A landscape with many valleys, sampled at points; each row gives a point and its height.
A ball rolls from a point to whichever of its 2 nearest points has the largest drop for the distance, and stops where none of them is lower. Distance is the straight distance between rows; heights are no part of it.
J272: | 135 |  83 |  84 |  67 | 138 |  87 | 109 | 139 |  99 | 103 | 105 | 140 | 120 | 118 | 129 | 100 |  96 |  68 | 114 | 121 | 130 |  85 |  height 284
J739: | 133 | 129 | 106 |  65 | 110 | 125 | 114 |  97 | 111 |  39 | 130 | 135 |  78 |  56 | 121 | 131 | 124 |  75 | 107 |  91 |  70 |  72 |  height 648
J378: | 127 | 101 |  82 |  94 | 120 | 102 |  91 | 143 | 111 |  93 | 101 | 135 | 104 |  97 | 121 | 109 | 115 |  87 | 111 | 104 | 124 |  86 |  height 205
J529: | 122 | 105 |  98 |  69 | 125 |  78 |  95 |  91 | 105 |  78 | 118 |  98 |  99 |  99 | 128 | 101 | 113 |  49 | 120 | 127 | 120 |  99 |  height 714
J110: | 120 |  77 |  69 | 131 | 104 |  74 | 123 | 116 |  85 | 109 |  78 | 106 | 116 |  73 | 135 |  92 | 132 | 104 | 127 |  65 |  50 | 100 |  height 438
J997: | 101 | 124 |  87 |  96 | 107 | 116 |  59 | 147 |  88 |  89 | 115 |  96 |  79 | 110 |  78 |  76 |  82 | 124 |  80 | 107 | 116 |  93 |  height 170
J523: |  93 |  99 |  45 |  90 |  78 | 121 |  69 | 160 | 127 |  97 |  98 | 125 | 111 |  68 |  79 | 150 | 132 | 119 | 117 |  99 | 122 |  83 |  height 752
J849: | 103 | 101 |  76 |  78 | 133 |  66 |  74 | 116 |  95 |  62 | 121 |  77 |  83 | 106 | 126 |  85 | 116 |  45 | 120 | 128 | 125 | 106 |  height 688
J367: |  87 |  98 | 129 | 117 |  74 | 100 | 106 |  40 |  87 | 106 |  61 |  97 |  89 |  94 | 111 | 103 | 112 |  75 | 149 |  91 |  66 | 108 |  height 482
J117: |  82 | 104 | 108 | 108 |  68 | 121 | 101 | 102 | 117 | 123 |  99 | 106 | 100 |  83 |  69 | 135 | 106 | 128 |  90 | 101 |  96 |  90 |  height 212
J812: | 115 |  94 | 114 | 116 |  92 |  98 | 111 |  63 |  81 |  93 |  83 | 108 | 101 |  88 | 120 | 100 | 117 |  69 | 143 |  96 |  73 |  99 |  height 495
J268: | 123 | 133 |  86 |  50 | 107 | 108 | 112 | 127 | 117 |  48 | 147 | 134 |  95 |  62 | 102 | 141 | 117 |  83 |  94 |  95 |  73 |  58 |  height 666
J45: |  98 | 123 | 114 |  65 |  97 | 101 |  86 |  78 |  98 |  86 | 119 |  95 |  86 | 100 | 102 | 112 | 117 |  57 | 117 | 132 | 120 |  97 |  height 747
J56: | 121 | 102 |  96 | 102 | 117 |  96 | 124 | 106 | 118 |  67 | 131 | 106 |  86 |  30 | 134 | 113 | 134 |  99 |  43 |  78 |  67 |  71 |  height 538
J93: |  99 | 104 |  74 |  69 | 125 |  95 |  73 | 146 | 111 | 105 | 132 | 123 | 122 | 121 |  87 | 120 | 100 |  84 |  91 | 128 | 133 |  86 |  height 484
J33: |  79 | 108 | 109 | 105 |  67 |  95 | 102 |  78 | 102 |  96 | 110 |  76 | 110 |  45 |  84 | 130 |  97 | 117 |  96 |  90 |  37 |  94 |  height 575
J18: |  66 | 123 | 144 |  86 |  79 | 107 | 116 |  45 |  98 | 105 | 111 |  69 | 104 |  98 |  85 | 119 |  81 |  97 |  87 | 100 |  68 |  89 |  height 508
J490: |  89 | 114 | 134 | 110 |  73 | 115 |  96 |  41 |  94 |  89 | 106 |  71 |  59 |  69 |  91 | 104 |  97 | 116 |  57 |  92 |  70 | 100 |  height 511
J965: |  98 | 105 |  56 |  95 |  94 | 105 |  52 | 129 | 115 | 100 |  99 |  98 |  90 |  97 |  83 | 122 | 108 | 111 | 106 | 113 | 128 |  91 |  height 706
J424: |  91 |  85 | 102 |  92 | 115 |  92 | 109 | 114 | 105 | 121 |  98 | 109 | 131 | 136 |  99 | 102 |  85 |  98 | 110 | 109 | 126 |  98 |  height 437
J787: |  68 |  95 |  50 | 100 | 100 |  57 |  68 | 110 | 115 |  98 | 109 |  48 |  91 |  79 | 111 | 119 | 120 | 105 |  54 |  87 |  91 |  92 |  height 483
J11: | 116 | 104 | 128 | 108 | 121 |  95 | 115 |  99 |  69 |  73 | 117 |  98 | 108 | 132 | 115 |  45 |  51 | 112 |  65 | 110 |  63 | 106 |  height 513
J299: |  64 |  87 | 102 |  83 | 125 |  62 | 115 |  74 | 109 |  90 | 110 |  62 | 122 | 143 |  94 |  82 |  73 |  70 |  95 | 113 | 112 | 125 |  height 583
J407: | 103 |  83 | 136 | 118 | 120 | 112 | 135 | 108 |  89 | 110 |  99 | 114 | 111 | 132 |  99 |  63 |  52 | 124 |  49 | 108 | 118 | 105 |  height 451
J386: |  94 |  96 | 110 |  81 | 133 |  86 | 116 |  89 | 120 |  98 | 119 | 104 | 113 | 114 | 129 | 120 |  93 |  61 |  71 | 115 | 133 |  87 |  height 466
J518: | 113 | 107 |  83 | 113 |  79 | 128 |  50 | 114 |  84 |  98 |  83 | 105 |  69 |  87 |  96 |  79 | 107 | 114 | 128 | 103 |  96 | 114 |  height 393
J351: |  69 |  82 |  89 | 106 | 120 |  96 | 102 | 119 | 126 | 122 | 100 |  93 | 112 | 136 |  86 | 115 |  75 | 116 |  64 | 118 | 165 | 101 |  height 362
J535: | 108 | 111 | 111 |  93 |  79 | 107 | 108 |  81 |  96 |  80 | 120 |  98 |  98 |  54 |  95 | 116 | 102 | 106 | 111 |  87 |  31 |  82 |  height 601
J418: | 139 |  85 | 115 | 122 |  96 | 100 | 124 | 125 |  81 |  97 |  78 | 124 | 114 |  86 | 111 |  77 |  92 | 129 | 132 |  86 |  48 |  94 |  height 276
J101: | 124 | 133 | 109 |  57 | 125 | 137 |  88 | 121 | 100 |  62 | 128 | 131 |  63 |  89 | 107 |  97 | 112 |  79 |  71 | 112 | 121 |  82 |  height 604
J815: |  88 |  89 |  55 | 108 |  75 |  86 |  74 | 102 | 114 | 122 |  74 |  99 | 122 |  95 |  84 | 141 | 132 |  96 | 161 | 107 | 132 | 101 |  height 690
J994: |  75 |  86 |  62 | 106 | 112 |  63 |  79 |  90 | 113 | 106 |  93 |  51 |  94 |  81 | 122 | 128 | 137 |  83 |  82 |  82 |  93 |  93 |  height 446
J503: | 100 |  84 |  83 | 137 |  79 | 129 |  87 | 121 | 103 | 118 |  67 | 117 |  81 |  88 |  91 |  92 | 111 | 134 | 108 |  95 | 122 | 108 |  height 678
J220: |  77 |  87 | 102 | 138 |  96 | 104 | 103 |  74 | 109 |  99 |  73 |  73 |  71 |  94 | 102 |  97 | 109 | 126 |  66 |  91 | 117 | 108 |  height 520
J151: |  82 | 113 | 133 |  84 |  96 |  95 | 106 |  58 | 104 | 102 | 115 |  97 |  91 | 119 |  92 | 105 | 106 |  63 | 109 | 131 | 136 | 105 |  height 781
J201: | 121 | 129 |  65 |  44 | 100 | 121 | 109 | 135 | 106 |  66 | 145 | 145 | 117 |  80 |  84 | 146 | 109 |  87 | 118 |  98 |  78 |  70 |  height 689
J542: |  89 | 102 | 133 | 129 |  82 | 130 | 133 |  88 | 100 | 140 |  84 | 109 |  86 |  95 |  78 |  91 |  95 | 141 |  46 |  76 | 142 | 114 |  height 323
J347: | 120 |  80 |  75 | 108 | 105 |  83 | 130 | 117 | 102 |  99 |  86 | 111 | 103 |  36 | 140 |  97 | 143 |  96 | 104 |  58 |  39 |  86 |  height 478
J467: |  89 |  69 |  56 | 152 |  88 |  82 |  84 | 110 | 108 | 106 |  66 |  72 |  92 |  70 | 104 |  97 | 116 | 122 | 106 |  79 |  78 | 106 |  height 603
J796: | 123 | 112 | 117 |  83 |  98 | 124 | 109 |  88 | 100 |  79 | 116 | 117 |  85 |  56 | 111 | 124 | 121 |  83 |  93 |  92 |  60 |  77 |  height 627
J733: | 128 |  78 | 106 |  97 | 115 |  99 | 125 | 105 |  93 | 109 |  84 | 130 | 117 | 100 | 128 | 104 |  96 |  95 | 122 |  97 |  95 |  88 |  height 389
J987: |  62 |  73 |  84 | 143 |  92 |  90 | 110 |  99 | 132 | 128 |  63 |  78 |  99 | 111 |  82 |  90 |  96 | 137 |  84 |  82 | 135 | 121 |  height 577
J158: | 126 | 118 | 113 |  72 | 107 | 128 |  96 | 146 |  87 | 100 | 129 | 137 | 104 | 126 |  80 |  79 |  75 | 105 |  89 | 121 | 111 |  80 |  height 574
J742: |  82 | 106 | 134 | 122 |  99 | 121 | 108 |  49 |  98 |  92 |  89 |  67 |  67 |  91 | 101 |  92 |  94 | 116 |  58 |  89 | 105 | 110 |  height 468
J42: |  97 | 100 | 128 | 120 |  78 | 115 |  99 |  50 |  67 | 107 |  70 |  82 |  79 | 105 |  95 |  75 | 101 | 109 | 138 |  84 |  65 | 126 |  height 434
J647: |  76 |  87 | 111 |  85 | 136 |  84 | 126 |  83 | 114 |  94 | 113 |  88 | 115 | 141 | 105 | 106 |  72 |  73 |  67 | 122 | 138 | 107 |  height 519
J229: | 101 |  92 |  77 | 133 | 113 |  82 |  98 | 135 |  89 |  88 | 103 |  89 | 117 | 101 | 107 |  61 |  68 | 127 |  69 |  93 |  80 | 108 |  height 612
J750: |  83 |  85 |  80 |  95 | 133 |  61 | 105 |  88 | 107 |  91 | 107 |  67 | 113 | 126 | 123 |  92 |  90 |  55 |  95 | 102 | 115 | 123 |  height 626
J484: |  66 | 111 |  99 |  93 |  53 |  92 |  72 |  72 | 108 | 112 | 111 |  69 | 113 |  78 |  64 | 164 | 112 | 107 | 109 | 108 |  78 |  96 |  height 223
J607: |  92 |  67 |  75 | 155 |  81 | 106 |  88 | 108 | 105 | 124 |  64 |  95 |  94 |  89 | 107 |  99 | 115 | 127 | 127 |  74 | 110 | 107 |  height 642
J248: |  73 |  87 | 140 | 108 | 108 |  96 | 135 |  52 | 105 | 114 |  71 |  81 | 110 | 135 |  84 |  74 |  73 | 101 | 109 |  96 | 100 | 126 |  height 731
J794: |  70 | 111 | 111 |  87 |  79 |  81 |  86 |  75 | 102 | 112 |  91 |  74 | 114 | 119 |  88 | 110 | 102 |  78 | 152 | 119 | 114 | 117 |  height 877
J437: | 115 |  77 | 105 | 118 | 104 |  78 | 117 | 115 |  73 | 105 |  78 | 103 | 120 | 113 | 114 |  77 |  80 | 120 | 134 |  80 |  63 | 115 |  height 220
J635: |  83 | 102 |  99 | 116 |  85 |  78 |  97 |  59 | 113 |  89 |  93 |  56 |  87 |  61 | 119 | 126 | 119 |  89 |  79 |  85 |  69 |  94 |  height 342
J799: |  95 |  85 | 136 | 125 |  98 | 123 | 140 |  98 |  98 | 132 |  82 | 111 |  94 | 123 |  81 |  62 |  66 | 130 |  61 |  85 | 136 | 123 |  height 394
J865: |  73 | 119 |  97 |  92 |  44 | 120 |  72 |  92 | 104 | 114 | 103 |  97 |  97 |  80 |  51 | 142 |  98 | 125 | 101 | 104 |  90 | 109 |  height 110
J859: | 115 | 129 | 161 |  71 |  79 | 123 | 116 |  53 |  72 | 105 | 109 | 103 |  99 | 121 |  94 |  85 |  85 |  87 | 114 | 103 |  81 |  99 |  height 677
J716: |  89 |  97 | 123 | 113 |  79 | 127 | 120 |  80 | 104 | 135 |  80 | 118 | 100 | 100 |  81 | 111 |  97 | 131 | 100 |  98 | 114 | 104 |  height 311
J956: |  89 | 106 |  94 | 133 |  45 | 119 |  91 |  69 | 103 | 121 |  74 |  86 |  58 |  98 |  58 | 122 | 124 | 149 |  55 |  81 | 142 | 138 |  height 275
J914: | 104 |  74 | 112 | 148 |  98 |  86 | 129 |  70 | 103 | 102 |  72 |  89 |  98 |  77 | 129 |  97 | 114 |  96 | 105 |  74 |  61 |  99 |  height 340
J757: |  70 | 123 | 135 |  82 |  89 |  98 | 102 |  67 |  89 | 100 | 118 |  70 | 109 | 142 |  70 |  75 |  70 |  86 |  97 | 107 |  92 | 106 |  height 816
J429: | 113 |  96 | 101 |  59 | 140 |  75 | 126 | 103 | 106 | 110 | 134 | 113 | 136 |  94 | 132 | 124 | 106 |  54 |  68 | 110 | 106 |  85 |  height 417
J685: |  95 | 106 | 111 | 101 | 104 | 119 |  94 | 106 |  93 | 114 | 106 | 107 |  94 | 128 |  82 |  85 |  83 | 111 |  98 | 109 | 130 | 102 |  height 336
J800: | 127 | 117 | 151 |  70 | 127 | 107 | 122 |  75 |  92 |  64 | 127 | 117 |  93 |  87 | 132 | 102 |  96 |  62 |  64 | 118 |  70 |  74 |  height 602
J515: | 144 | 108 |  66 |  72 | 126 | 100 | 128 | 135 |  97 |  71 | 113 | 145 | 110 |  66 | 131 | 116 | 130 |  92 | 107 |  82 |  63 |  76 |  height 558
J48: | 119 |  94 |  92 |  83 | 116 |  94 |  85 | 142 |  82 | 103 | 103 | 124 | 124 | 137 |  94 |  76 |  77 | 104 | 142 | 107 |  89 |  96 |  height 489
J53: | 121 | 119 |  98 | 127 |  60 | 142 | 101 |  97 |  92 | 128 |  72 | 103 |  55 |  95 |  68 | 112 | 123 | 138 |  58 |  83 | 161 | 124 |  height 167
J168: | 116 | 104 |  80 |  86 | 119 |  91 | 110 | 134 | 104 |  69 | 124 |  93 | 103 |  43 | 126 |  92 | 116 | 104 |  49 |  81 |  54 |  83 |  height 559
J416: |  93 | 100 |  90 | 123 |  47 | 116 |  66 |  58 | 108 | 125 |  69 |  84 |  76 |  98 |  84 | 124 | 129 | 134 |  97 |  91 | 129 | 126 |  height 377
J979: | 104 |  98 |  76 | 115 |  97 | 125 |  66 | 146 | 102 | 112 |  96 | 123 |  87 |  94 |  80 | 105 | 109 | 135 | 105 | 108 | 134 | 103 |  height 676
J165: |  79 | 110 | 105 | 114 | 111 |  96 |  78 | 104 |  97 |  78 | 111 |  67 |  86 | 105 | 101 |  78 |  72 | 124 |  51 | 104 |  89 |  99 |  height 567
J679: |  83 |  99 | 131 | 109 |  99 |  92 | 120 |  57 | 104 | 109 |  99 |  82 | 111 | 110 | 101 | 113 |  93 |  92 |  93 |  97 |  76 |  98 |  height 450
J404: | 117 | 103 | 126 |  99 |  99 | 104 | 110 |  77 |  69 | 113 |  75 | 114 |  95 | 149 |  98 |  40 |  77 |  95 | 149 | 104 |  93 | 124 |  height 332
J723: | 133 |  95 |  62 |  81 | 122 |  81 | 121 | 131 | 102 | 101 | 104 | 124 | 116 |  70 | 137 | 104 | 148 |  85 | 112 |  71 |  51 |  82 |  height 521
J522: | 104 | 107 |  70 | 121 |  67 | 127 |  48 | 119 |  88 |  84 |  93 |  85 |  52 |  60 |  85 |  83 | 107 | 139 | 103 |  92 |  75 | 119 |  height 435
J179: |  68 |  98 | 108 | 105 |  90 |  65 | 104 |  55 | 107 | 108 |  97 |  49 | 107 |  93 | 110 | 122 | 105 |  80 |  96 |  88 |  61 | 101 |  height 390
J103: | 142 |  98 |  92 |  89 | 116 | 122 | 128 | 142 |  97 |  79 | 109 | 160 | 109 |  82 | 115 | 116 | 120 | 108 | 102 |  94 |  82 |  74 |  height 530
J746: |  97 | 121 |  68 |  65 |  93 | 111 | 105 | 135 | 123 |  81 | 136 | 129 | 117 |  66 |  74 | 163 | 121 | 105 | 103 |  99 |  92 |  70 |  height 712
J514: |  73 | 115 | 135 |  87 | 104 |  98 | 130 |  50 | 102 | 102 |  89 |  62 | 101 | 150 |  71 |  62 |  62 |  92 |  97 |  96 | 107 | 127 |  height 775
J185: | 112 | 101 | 114 |  99 | 135 |  85 | 116 |  95 |  73 |  61 | 122 |  87 |  98 | 116 | 142 |  69 |  73 |  82 |  63 | 120 |  69 |  92 |  height 534
J506: |  93 | 116 |  81 |  90 | 122 |  98 |  66 | 129 |  93 |  84 | 112 |  92 |  83 | 128 |  95 |  74 |  85 | 101 |  74 | 127 | 144 | 102 |  height 235
J456: |  85 |  97 |  74 |  87 |  91 |  90 |  83 | 125 | 117 | 134 |  93 | 103 | 136 | 113 |  72 | 138 | 103 |  99 | 146 | 117 | 142 | 103 |  height 611
J597: | 103 | 109 |  95 | 115 | 108 |  93 |  85 | 125 |  89 |  79 | 114 |  84 |  97 |  81 | 104 |  68 |  86 | 126 |  73 |  92 |  58 |  95 |  height 591
J640: |  98 |  86 | 133 | 101 |  80 |  93 | 122 |  68 |  92 | 136 |  79 | 121 | 122 | 138 |  97 |  93 |  90 |  94 | 150 |  92 | 107 | 114 |  height 624
J705: |  83 | 105 |  84 |  77 | 112 |  96 |  83 | 133 | 119 | 115 | 120 | 100 | 117 | 130 |  84 | 115 |  77 |  97 |  69 | 130 | 156 |  93 |  height 433
J565: | 126 | 117 | 157 |  68 | 107 | 112 | 127 |  63 |  85 |  82 | 126 | 112 | 101 | 115 | 114 |  86 |  85 |  69 |  91 | 115 |  78 |  78 |  height 631
J86: |  74 | 121 | 110 |  90 | 115 |  93 |  83 |  66 | 100 |  64 |  97 |  59 |  65 | 127 |  97 |  58 |  79 |  84 |  91 | 111 | 120 | 123 |  height 361
J305: |  69 | 122 | 120 |  82 |  63 | 103 |  85 |  63 |  90 | 117 | 103 |  67 | 111 | 133 |  57 |  99 |  91 |  95 | 128 | 111 | 102 | 112 |  height 862
J227: |  93 |  91 | 127 | 116 |  64 | 104 | 121 |  48 |  98 | 133 |  72 | 113 | 111 | 101 |  94 | 117 | 110 |  80 | 165 |  96 |  95 | 117 |  height 547
J996: |  77 |  75 |  76 | 143 | 100 |  81 |  93 | 100 | 119 | 104 |  77 |  74 |  94 |  95 | 104 |  98 |  99 | 119 |  76 |  81 | 111 | 111 |  height 562
J912: | 124 | 125 |  99 |  69 | 107 | 152 |  74 | 127 | 109 |  86 | 123 | 127 |  61 |  85 |  97 | 118 | 115 | 104 |  61 | 111 | 152 |  89 |  height 625
J195: | 107 | 103 |  83 | 101 | 114 |  91 | 129 | 140 | 117 | 100 | 129 | 112 | 117 |  57 | 109 | 114 | 110 | 116 |  62 |  82 |  74 |  81 |  height 584
J613: |  80 | 108 |  68 |  85 |  82 | 105 |  81 | 141 | 132 | 106 | 120 | 120 | 125 |  67 |  60 | 160 | 128 | 112 |  99 | 100 | 114 |  80 |  height 732
J486: | 117 | 127 | 103 |  53 | 116 | 116 |  85 | 145 | 101 |  84 | 144 | 129 | 119 | 122 |  81 | 106 |  95 |  89 |  89 | 127 | 120 |  71 |  height 532
J855: |  82 |  82 | 117 | 114 | 101 |  81 | 116 |  78 | 103 | 121 |  78 |  88 | 118 | 137 |  83 |  87 |  73 |  94 | 139 |  92 | 101 | 127 |  height 683
J482: | 115 |  83 |  74 | 113 | 110 | 106 |  93 | 120 | 110 | 109 |  80 | 132 |  97 |  92 | 117 | 121 | 126 |  91 | 128 | 111 | 140 |  97 |  height 271
J131: |  88 |  74 |  97 | 127 | 118 | 103 | 106 | 111 | 127 | 127 |  75 | 114 |  94 | 114 |  97 |  99 |  89 | 112 |  78 |  95 | 165 | 112 |  height 272
J672: | 111 | 114 |  94 |  92 |  96 | 145 |  86 | 130 |  98 |  97 | 104 | 132 |  75 |  96 |  81 | 109 | 113 | 115 |  88 | 117 | 133 |  93 |  height 649
J240: | 116 | 112 | 103 |  81 | 107 | 105 |  79 | 109 |  71 | 101 | 109 | 107 |  97 | 148 |  92 |  39 |  79 |  80 | 125 | 119 | 129 | 118 |  height 638
J297: |  83 | 114 |  79 |  95 | 122 |  85 |  62 | 127 |  92 |  70 | 127 |  65 |  90 | 100 |  98 |  98 |  87 | 102 |  59 | 113 |  94 |  91 |  height 541
J5: | 121 | 107 |  77 |  93 |  98 |  94 |  75 | 139 |  76 |  94 | 109 | 109 | 117 | 109 |  79 |  84 |  84 | 107 | 154 |  97 |  58 |  99 |  height 436
J381: | 106 |  74 |  84 | 107 | 109 | 107 |  88 | 120 | 129 | 128 |  80 | 117 | 102 | 110 | 108 | 107 | 103 |  95 | 112 | 112 | 175 | 102 |  height 177
J585: | 122 |  76 | 124 | 101 | 112 |  89 | 153 | 101 | 107 | 120 |  98 | 128 | 127 |  95 | 126 | 116 |  91 | 116 |  95 |  96 |  72 |  87 |  height 447
J663: | 107 | 107 | 112 |  85 | 109 | 121 | 125 | 128 | 116 |  88 | 130 | 126 | 106 |  76 |  91 | 118 | 100 | 119 |  68 | 106 |  91 |  72 |  height 613
J264: |  98 | 108 |  93 |  97 |  88 |  88 |  76 | 105 |  76 | 106 |  97 |  93 | 125 | 122 |  80 |  92 |  91 |  93 | 163 | 102 |  63 | 102 |  height 373
J811: |  78 |  80 | 107 | 147 |  80 |  83 | 127 |  54 | 112 | 103 |  76 |  65 | 106 |  66 | 121 | 119 | 122 | 113 |  75 |  67 |  63 |  97 |  height 279
J561: |  78 |  83 | 122 | 132 |  91 | 120 | 129 |  93 | 101 | 150 |  73 | 116 | 127 | 123 |  76 | 100 |  79 | 129 | 121 |  86 | 119 | 116 |  height 420
J760: |  76 | 115 |  56 | 103 | 108 |  68 |  53 |  94 | 103 |  69 | 126 |  38 |  83 | 100 | 108 | 105 | 100 | 101 |  50 | 104 |  90 | 102 |  height 515
J223: |  95 | 108 |  38 |  85 |  74 |  96 |  47 | 127 | 127 |  97 |  99 | 103 |  96 |  81 |  76 | 156 | 145 | 108 | 122 | 113 | 132 |  99 |  height 737
J392: | 138 |  88 | 109 |  98 | 112 | 105 | 152 | 128 | 110 |  96 | 106 | 148 | 126 |  74 | 113 | 103 |  99 | 121 |  99 |  87 |  71 |  76 |  height 494
J411: | 127 |  69 | 102 | 132 |  99 |  99 | 118 |  85 |  92 | 116 |  61 | 118 | 112 |  94 | 131 |  96 | 116 |  85 | 162 |  76 |  73 | 103 |  height 442
J118: | 123 | 124 | 122 |  79 | 115 | 117 |  87 | 120 |  75 |  90 | 116 | 121 |  88 | 143 |  97 |  52 |  69 |  97 | 103 | 122 | 116 |  95 |  height 614
J147: |  90 |  83 |  95 |  84 |  96 |  73 | 102 | 102 | 114 | 138 | 111 | 114 | 138 | 119 |  87 | 125 | 101 |  78 | 136 | 116 | 141 | 104 |  height 531
J621: | 113 |  76 |  96 | 127 | 102 |  83 | 123 |  83 |  89 | 115 |  73 |  83 | 113 |  86 | 133 |  97 | 115 |  99 | 136 |  63 |  45 | 113 |  height 388
J678: |  68 | 100 |  95 | 102 |  77 |  84 |  86 |  76 | 121 | 110 |  97 |  85 | 114 |  75 |  92 | 149 | 127 |  84 | 104 |  94 |  96 |  92 |  height 312
J337: | 128 |  85 |  90 |  99 | 105 | 112 |  88 | 142 |  84 | 124 |  90 | 138 | 113 | 130 |  93 |  79 |  84 | 110 | 139 | 110 | 127 | 110 |  height 542
J64: |  76 | 100 | 129 |  84 |  77 |  90 | 111 |  37 | 104 | 108 |  95 |  77 | 108 | 117 |  95 |  97 | 105 |  65 | 145 | 117 | 125 | 123 |  height 831
J686: |  73 | 116 |  95 | 106 |  94 | 109 |  73 | 123 |  94 | 117 | 109 |  88 |  99 | 118 |  67 |  83 |  79 | 133 |  93 | 103 | 123 | 104 |  height 253
J28: |  70 | 115 | 135 | 102 |  61 | 103 |  97 |  45 |  99 |  90 | 111 |  58 |  87 |  67 |  77 | 117 |  88 | 108 |  87 |  92 |  37 |  99 |  height 545
J847: |  98 | 109 | 116 | 121 |  68 | 128 | 112 |  87 | 109 | 121 |  92 | 106 |  65 |  90 |  85 | 104 | 108 | 144 |  33 |  99 | 146 | 110 |  height 258
J611: | 104 |  81 |  86 | 103 | 102 |  64 |  92 | 111 |  79 | 110 |  83 | 102 | 130 | 136 | 105 |  73 |  73 |  97 | 168 |  90 |  75 | 117 |  height 293
J817: | 122 | 113 | 127 |  78 | 124 | 119 | 107 | 103 | 100 |  66 | 121 | 115 |  85 |  89 | 127 | 101 | 105 |  75 |  68 | 119 | 100 |  76 |  height 581
J233: |  97 | 105 | 119 | 109 |  89 | 107 |  90 |  66 |  74 |  99 |  79 |  92 |  93 | 130 |  96 |  60 |  90 |  80 | 162 | 101 |  73 | 125 |  height 384
J136: |  64 |  76 | 108 | 132 |  84 |  98 | 112 | 107 | 111 | 147 |  72 |  95 | 111 | 132 |  65 |  88 |  75 | 136 | 102 |  89 | 128 | 117 |  height 506
J770: | 111 | 104 | 121 |  76 | 132 |  99 | 106 |  98 |  89 |  70 | 124 | 107 |  90 | 125 | 130 |  71 |  84 |  68 |  68 | 128 |  97 |  85 |  height 555
J80: | 124 |  94 | 122 | 113 | 115 | 112 | 116 |  99 |  77 | 103 |  78 | 100 |  90 | 142 | 116 |  49 |  77 | 104 | 112 |  99 |  89 | 120 |  height 280
J721: | 131 |  96 | 112 |  84 | 110 | 113 |  98 | 116 |  77 | 117 |  94 | 133 | 105 | 146 |  97 |  68 |  77 |  84 | 142 | 115 | 152 | 124 |  height 595
J552: | 129 |  87 |  96 | 131 |  94 | 110 |  95 | 130 |  79 |  87 |  90 | 114 |  95 |  58 | 117 |  75 | 103 | 129 | 115 |  78 |  60 |  99 |  height 318
J164: | 122 | 100 |  66 |  54 | 146 |  77 | 113 | 136 | 106 |  95 | 132 | 122 | 126 | 105 | 128 | 116 | 120 |  59 |  89 | 119 | 113 |  80 |  height 360
J990: |  82 |  99 |  66 | 108 |  74 |  65 |  75 |  68 | 126 |  93 |  87 |  51 |  96 |  78 | 105 | 149 | 142 |  78 | 107 |  99 |  98 |  94 |  height 385
J665: | 124 |  95 |  79 | 114 | 108 | 116 |  75 | 139 |  81 |  78 |  88 | 122 |  74 |  81 | 106 |  64 | 103 | 119 | 124 |  90 |  79 | 101 |  height 352
J507: |  89 | 121 | 115 | 101 | 102 | 107 |  88 |  59 |  96 |  80 |  95 |  80 |  63 | 105 | 104 |  72 |  97 |  94 |  80 |  95 | 115 | 106 |  height 414
J759: |  81 | 117 | 107 |  83 | 115 |  88 |  82 |  94 | 100 |  76 | 119 |  66 |  77 | 134 |  91 |  68 |  72 |  98 |  62 | 122 | 136 | 109 |  height 300
J334: | 124 |  92 | 125 | 106 | 119 | 109 | 115 |  94 |  89 |  92 |  92 | 119 |  90 | 112 | 120 |  77 |  87 |  94 |  98 | 105 |  92 | 100 |  height 328
J884: | 115 | 101 | 144 | 102 | 116 |  99 | 125 | 110 |  89 | 101 | 117 | 110 | 114 | 107 | 109 |  61 |  63 | 125 |  54 | 111 |  87 |  95 |  height 486
J255: |  88 |  85 |  50 |  87 | 139 |  52 |  79 | 105 |  92 |  74 | 109 |  61 | 101 | 110 | 127 |  73 | 109 |  53 | 112 | 109 | 124 | 125 |  height 662
J483: | 114 |  87 |  91 | 114 | 106 |  91 | 134 |  91 | 108 |  92 | 103 | 101 |  98 |  44 | 136 | 113 | 143 |  89 |  67 |  68 |  47 |  84 |  height 512
J792: |  92 |  79 |  74 | 131 |  75 | 100 |  75 | 110 | 113 | 130 |  60 | 105 | 102 |  95 |  93 | 116 | 124 | 101 | 147 |  88 | 122 | 117 |  height 684

Call two points neighbours if one is among the 2 nearest of the other. Go from one point of each pair to the other, from neighbour to neighbour, staying as low as possible. Name the highest point that can't be avoided.
J53 and J437: J794
J997 and J367: J28
J865 and J80: J987
J378 and J381: J482
J437 and J381: J240
J811 and J80: J812
